Points on a hilly landscape, in no order, each with its height.
From any point a ball rolls to the lowest of the 4 points nearest to it. It stops when none of these is lower. Distance is the straight distance between rows; heights are no part of it.
norup: [179 111 129 129 129 183 121 135 146 117 117  98 136  84 138 160 144 141
 101  95 188  69  88]  height 163
Nutu: [101 213 142  74 138 122  81 107 100 134 156 103 151 172 101  37 149  92
 201 142 114 132 120]  height 248
kena: [129 109 110 174 157 104 146 127 106 133 130 135 152 178  98  88 127 102
 167 161 108 184 167]  height 242
bavo: [134  81 135 163 148 104 165 145  82 126 156 122 157 179 116  66 182  75
 201 168 102 208 190]  height 628
tadut: [120 142 127 121 133 121 134 116 146 177  95  97 113 174 100 130 111 159
 137 149 110 141 107]  height 369
Davep: [127  61 139 125 112  79 174 149  89 119 120 145 144 178 122  93 155  81
 178 167  99 182 201]  height 57
bapu: [193 142 139 137 127 204 140 167 143  98 109 108 118  85 171 160 126 136
  86  89 178  63  84]  height 375
Fufo: [137 161 134 126 141 135 127 136 134 175 122 110 117 176 108 112 129 169
 134 154 113 140  90]  height 53
letiz: [ 88  71 134 128 109  97 133 123 126  75 169 165 156  80 162 131 113  99
  86 103 125 122 164]  height 522
Rado: [131 118 154  95  96 130 112 107 131 106 137 161 101  85 130 147  97 160
 117  94 170 117  96]  height 223
kade: [108 122 120  94 114 118 134 121 132 172 102 100 108 132 108 142 141 147
 143 143 105 113 126]  height 577
nibuz: [145 145 112 118 134 123  94 100 149 156  97  98 111 136 113 154 122 166
 111 116 157 136  94]  height 381
Vovu: [108 176 138 132 171 136 101 133 109 134 172  91 169 176 102  44 154  95
 192 136 131 142 125]  height 50
musaz: [135 132 140 149 135 142 169 155 123 114 132 197 111  74 173 178  96 154
  70 104 102 105  85]  height 407
laza: [155 112 149 151 129 149 160 141 118  96 143 175 113 102 157 183  87 147
  72  82 115  98  79]  height 330
Poku: [142 170 101 128 150 137 111 107 154 161  89 105  91 154 117 135 123 176
 113 120 131 138 105]  height 545
Kodup: [ 98 119 155 155 126 128 166 165 129  86 146 200 118  67 177 176 115 113
  82 122 112  82 121]  height 440
kef: [122  95 114 171 125  77 154 131  91 133 126 157 136 184 116  97 137 116
 168 173  78 200 192]  height 256
vid: [ 97 147 129 167 166 129 137 152 118 183 140 105 135 173  95 106 159 108
 154 159 108 133 133]  height 329
Zet: [170 135 139 125 134 183 100 123 157 113 111 104 130  88 140 167 134 138
  94  94 196  88 105]  height 123
Tula: [107 130 108 147 181 117 121 129 116 146 148 116 173 172 101  76 152  92
 171 149 114 158 144]  height 299
Tob: [ 93 107 161 150 122 110 178 164 106  99 144 205  94  74 173 178 137 121
  67 133  86  83  99]  height 480
sol: [134 104 149  69  90 125 105 115 137 116 122 124 132 109 126 149  99 162
 114  87 170 135  87]  height 300
pok: [124 104 170 110 106 129 131 143 105 101 148 145 111  78 115 153 116 140
 121  98 152 108 114]  height 82
Gugi: [204 129 178 102 139 207 167 141 148 102  63 115 131  95 156 127 113 164
  87 101 200  75  83]  height 461
kura: [ 92 115 131  93  93 125 123 120 102 117 146 158 129  65 124 162 129 127
 158 104 152  88 133]  height 154
Moben: [136  83 138 123 105  90 168 136  82 129 124 129 141 171 122  92 169  89
 159 193  94 195 209]  height 335
Sofi: [181 134 144 153 119 156 124 145 134 101 130 172 108  80 182 172  71 145
  74  73 153 113  87]  height 140
pofep: [152 145 109  93 119 140  94  98 159 144 109  72 125 127 132 161 113 168
  96 114 164 111  95]  height 243
Mazus: [113 123 121 161 142 129 123 128 127 154 120 107 133 150  97 146 134 120
 164 166 105 124 150]  height 404
fefa: [128 138 130 122 117 124 122 114 147 167  95 100 105 131  94 147 133 168
 150 146 116 146  94]  height 645
Nuge: [143 202  96 149 176 165 108 119 169 167 124 105 134 179 104  91 109 139
  82 140 128 126  94]  height 349
vev: [104 133 127 119 124 118 123 123 141 181  99 116 110 109 120 143 136 136
 153 170 103 120 140]  height 641
Sulo: [ 92 142  81 155 159 115 136 143 119 150 140 110 145 148 100 116 156  96
 179 169 106 133 155]  height 333
Kod: [100 111 107 118  91 112  96 100 133 131 125 126 124 104 135 162 128 107
 141 120 130 137 185]  height 332
lefik: [139 167 134 140 170 136 119 118 140 167 124 116 132 194  95  76 110 135
 124 135 114 139  96]  height 321
Gaveg: [122 101  93 141  80  74 126 100 111 132 132 126 132 143 118 125 111 114
 132 162  93 188 190]  height 142
dem: [155 132 129 124 132 104 116 124 140 163  99  99  94 154 105 132 117 170
 129 130 136 135 114]  height 610
rivo: [154 159  95 108 142 162 114 103 191 138  93  58 108 126 117 144 133 175
  84 129 162 100  95]  height 230
vaf: [120  90  95 118  76  81 117  97 132 106 126 139 135 110 143 147 110 121
 132 119 113 144 191]  height 279
lir: [ 81 104 153 129 128 151 152 157 104  93 160 184 138  71 151 149 124 105
 102 106 132  84 124]  height 370
pozip: [100 199 145  83 170 124  90 110 113 121 168  90 165 170 101  22 136 117
 192 135 120 128 123]  height 205
Gudi: [122  91 105 155  84  99 143 125 102 141 117 145 123 152 129 130 136 116
 165 154  89 180 197]  height 70
pag: [114  68 139 136  86  81 157 152  94 140 114 150 140 165 116 103 140 114
 165 169  87 192 192]  height 224
gope: [113 115 164 160 127 125 164 160 116  80 125 196  79  55 181 187 125 139
  71 133  80  95  90]  height 525
letes: [126  82 105 167 125  85 138 137 105 136 115 136 162 166 114  92 125 120
 161 165  99 197 173]  height 191
Mokas: [121 174 112 147 168 135 112 118 145 169 126 129 129 184 112  78 113 153
  97 133 119 132 102]  height 360
rezug: [107 127 121 108 104 109 110 118 125 140 123 104 121 100 119 158 140 115
 153 144 124 115 169]  height 433
lan: [164 115 123 107 121 173 110 116 159 121 125 107 123  91 138 155 115 151
  99  82 195 105  87]  height 102
Nete: [152 110 131 127 110 150 129 146 127 106 145 167 113 103 145 161  79 140
  87  78 144 126  87]  height 247
terin: [133 125 155 143 132 140 168 159 118  95 142 199  80  86 175 184  99 141
  80 123  84 104  76]  height 462
ruz: [107 117 178 137 115 132 168 158 104  96 150 183 102  82 161 172 119 130
  95 118 114  95  83]  height 481
vor: [104 157 114 137 169 150 122 140 121 157 134 112 146 168 106  86 148 115
 167 146  96 120 119]  height 331
zis: [163 131 135 136 120 157 131 135 141  87 135 149 114  92 162 164  95 158
  71  67 175 119  98]  height 187
gani: [174 139 126  80 136 176 126 128 169 127  72  80 121 111 133 137 155 151
  90  95 207  85  80]  height 337
fim: [118 189 154 119 169 145 112 136 125 158 171 134 149 182 101  29 141 132
 160 134 123 142 112]  height 401
bet: [ 92  95 120 117  79  96 102 121 119  83 146 154 157  97 156 149 130 103
 123 115 122 133 169]  height 342
Duruz: [137 174 104 142 157 127 115 127 168 178 105 114 124 187 118 119 123 146
  88 142 129 139  91]  height 559
vekob: [130 127 156 154 120 129 169 164 137 109 124 197  82  77 172 186 101 155
  47 116 105 106  75]  height 465
redu: [ 90 124 157 104 107 121 127 123 124 138 135 127 119  91 105 160 126 143
 167 109 137  97 141]  height 190
Faru: [114  71 130  94  66  83 149 113  98 104 115 151 134 128 140 134 123 115
 150 160  92 153 212]  height 261
basiz: [ 99 125 105 116 101 116 113 132 120 149 109 101 108 113 109 156 147 108
 151 159 105 119 151]  height 592
mani: [146 169  98 107 131 150 103  90 187 139  96  71 110 146 132 136 141 152
  73 137 152 111  91]  height 278
tuvan: [153  80 154 145 116 128 178 144  83 112 143 121 142 194 124  97 193  64
 182 184  93 192 208]  height 516
Zera: [138 183 142 130 188 143 114 117 127 152 149 129 136 182 103  51 123 135
 117 108 124 158 102]  height 460
Pilat: [111 119 159  90  97 115 123 110 124 131 121 120 117 100 108 161 118 167
 146 101 142 111 112]  height 222
sadov: [103 121 141  84  92 111 116 127 119 121 147 136 114  90 102 158 121 144
 140 113 151  87 139]  height 54
lolo: [177 136 118 128 133 180 116 121 144 110 146 129 118  96 149 163 100 134
  94  71 178  94  87]  height 135
Fom: [159 173  91 122 147 133  99  97 166 172 105  89  99 171 112 129 127 148
  97 140 132 133 105]  height 408
geva: [151 136 117 116 127 135 110  99 155 116 125 105 117 113 118 157 116 153
 114  79 162 126  90]  height 155
zun: [107 109  86 150 118 105 127 120 124 152 124 101 128 151 116 125 125 102
 155 153  96 146 181]  height 221
muv: [122 210 153  94 138 140  89 116 120 127 150 114 148 198  93  16 146 124
 155 122 129 153 105]  height 301
runis: [155 152 103  78 128 162  94  90 181 125  76  67 112 117 141 157 141 153
 103 108 194 100  92]  height 150
dobo: [118 115  91 173 156 107 132 139 106 149 127 125 163 147 113  92 128 106
 177 155 116 172 155]  height 244
boga: [ 90  81 128 143 122 120 135 152 116  73 176 172 137  68 160 125 124  95
  99 111 123 101 151]  height 400
Dak: [141 115 172 121 117 151 144 156 109 102 154 183 120  67 148 169  80 128
 100  92 142 106  85]  height 319
fegup: [131  89 116 155 157  85 145 116 105 105 158 131 165 177 115  63 132  96
 194 135 108 188 155]  height 339
Pavab: [ 73 103 120 165 135 114 162 163 110  76 148 190 123  82 170 176 128 102
  82 126 111  92 139]  height 455
meze: [126 152 116 149 167 122 115 128 140 132 154 107 170 172 110  54 172  92
 191 151 132 130 148]  height 238
rako: [122 105 101 132  95  78 113 102 106 117 125 128 131 132 133 158 125 106
 162 140 100 174 184]  height 208
nup: [100 165 141 134 188 142 118 141 144 163 147 119 132 157  91  83 145 119
 187 157 111 141 116]  height 340
dar: [169 127 144 109 132 208 126 132 159 109 113 111 123  71 154 151 145 160
 109  94 187  73  89]  height 237
zego: [172 132 123  90 128 168 103 107 177 129 113  91 111  90 140 147 129 153
  89  85 169  94 105]  height 52
nila: [140 159 106 139 140 125 119 126 159 163  92  98 129 170  98 115 106 176
 118 127 123 150  96]  height 406
gasop: [117  78 154 152 150  87 158 144  98 126 157 136 175 187 106  59 169  94
 190 178  98 188 172]  height 517
bokev: [185 131 147 110 129 207 130 144 150 112  73 100 126 114 149 138 139 166
  96  93 211  93  72]  height 482
zif: [114 181 127 120 172 109  87 123 129 105 171  91 179 178 114  37 169  75
 192 157 110 138 142]  height 134
ropaz: [ 92  84 122 104  95  76 147 121 103  67 156 177 146 106 168 135 101 107
 116 104 131 143 169]  height 418
lugez: [ 93 109 117 112 119 114 124 108 112  84 161 146 145  87 145 152 134 100
 117 112 136  88 160]  height 286
Repan: [162 177  83 133 168 148  94 103 179 186 107 107 107 188 121 114 114 159
  80 141 141 129 107]  height 540
deku: [141  66 132 129  97  87 177 136  97 139 116 131 138 171 116  97 140  99
 168 161  94 194 192]  height 96
nipul: [ 97 112 143 154 147 100 170 166 125  79 129 172  77  89 180 203 130 127
  70 151  90  76  92]  height 591
Gugul: [101 114 132 152 136 136 146 172 126 103 156 204 126  77 164 159 128 105
  71 120 112  79 124]  height 415
tobaf: [106 101  93 153 100  92 129 109 109 140 105 117 133 151 141 140 130 103
 160 142  89 158 184]  height 138
Bura: [118 164 117 132 171 112 100 116 133 138 149  99 169 168 113  46 161  88
 185 150 126 146 146]  height 277
Kilaz: [116 139 114 159 172 106  89 105 100  99 167 105 183 169 117  53 150  82
 170 155 107 167 147]  height 391
lipe: [142 190 105 148 174 153 116 116 154 169 138 113 136 187 112  71 114 135
  82 143 125 148  97]  height 103
Vutu: [125  98  74 167 118  86 144 115 109 139 122 116 140 166 113 104 129 111
 169 153 104 183 189]  height 139
sivi: [ 88 105  99 114  99  79 107  99 119 100 134 138 142 103 130 157 121 110
 132 122 121 140 185]  height 316
Refu: [117  91 107 107  76  71 129  95 108 109 108 150 147 115 131 136 119 131
 145 138  84 172 191]  height 254
Kive: [111 162 133 133 163 137 127 145 138 189 122 122 118 163  97 107 154 128
 151 161 111 133 121]  height 270
kizur: [101 113 143 112 112 127 134 133 112  99 151 150 129  62 132 167 122 115
 123  97 132  88 129]  height 213
kig: [184 140 142 153 128 197 125 144 128 110 119 145 118  83 171 194 103 135
  67  81 157  93  67]  height 354
Rerab: [115  88 135 106  66  85 144 121  96 115 108 150 125 134 135 130 141 127
 156 160  82 177 208]  height 145
Sazev: [101 122  92 164 151 108 136 136 114 165 123 103 138 156 104 122 127  92
 166 160 100 147 176]  height 290
gegez: [196 134 169 120 130 217 147 143 147 106 104 109 127  87 161 139 130 169
  86 100 204  57  61]  height 383
Sus: [149 117 150  96  91 112 111 120 150 127 113 120 105  94 112 159 102 166
 131 116 154 121 120]  height 387
rel: [184 133 176 142 121 228 153 163 140 120  96 128 125  71 175 162 127 133
  75  97 178  65  74]  height 552
dus: [169 141 120 168 113 172 145 152 138 103 135 159 108  86 170 177 103 140
  56  77 149 101  90]  height 362
noda: [101 147 120 115 113 126 132 140 144 168 112 111 106 133 101 138 122 141
 167 155 102 130 115]  height 784
mulak: [112 208 142 106 150 133  93 105 123 152 148 130 160 187 100  38 136 121
 157 122 124 143  96]  height 336
bogek: [107 105  91 136 100 113 120 130 130 154 109 107 120 132 111 147 138 105
 168 161 108 117 193]  height 371
lized: [154 163 120  94 150 139  94 118 170 155 109  66  99 133 128 157 133 138
  91 124 158 108 104]  height 308
vez: [148  85 140 155 144 104 163 131  97 127 132 154 150 196 122  70 161 114
 197 173 108 186 184]  height 644
balez: [138 128 128 110 115 128  79  97 171 139 115  83 107  98 112 157 115 160
 104  87 164 138 100]  height 240
Ravis: [ 98 112 140 131 120 117 131 137 113  86 169 162 145  80 151 156 137 105
 101  92 134 107 146]  height 298
Kot: [130 119 171 118 102 142 140 138  95 110 159 157 115  80 118 150  86 136
 124 103 148  98 104]  height 204
Fazon: [116 145 141  88 108 111 125 112 127 159 101  88  99 117 105 141 133 145
 152 138 132 106 134]  height 74

For each start below, name the point where the ball stops.
boga => sadov
Pavab => sadov
gope => Sofi
ruz => sadov

Call two points neighbours if one is among the 4 nearest of the other. Go from one point of each pair to the other, from neighbour to neighbour, staying as low as possible. Name the highest point that can't be avoided.
Sofi, Vovu => bet
Fazon, sadov => rezug
Davep, lipe => vor
Vovu, Gudi => Tula
Sofi, sadov => sol
Sofi, zego => zis
Fufo, lipe => lefik
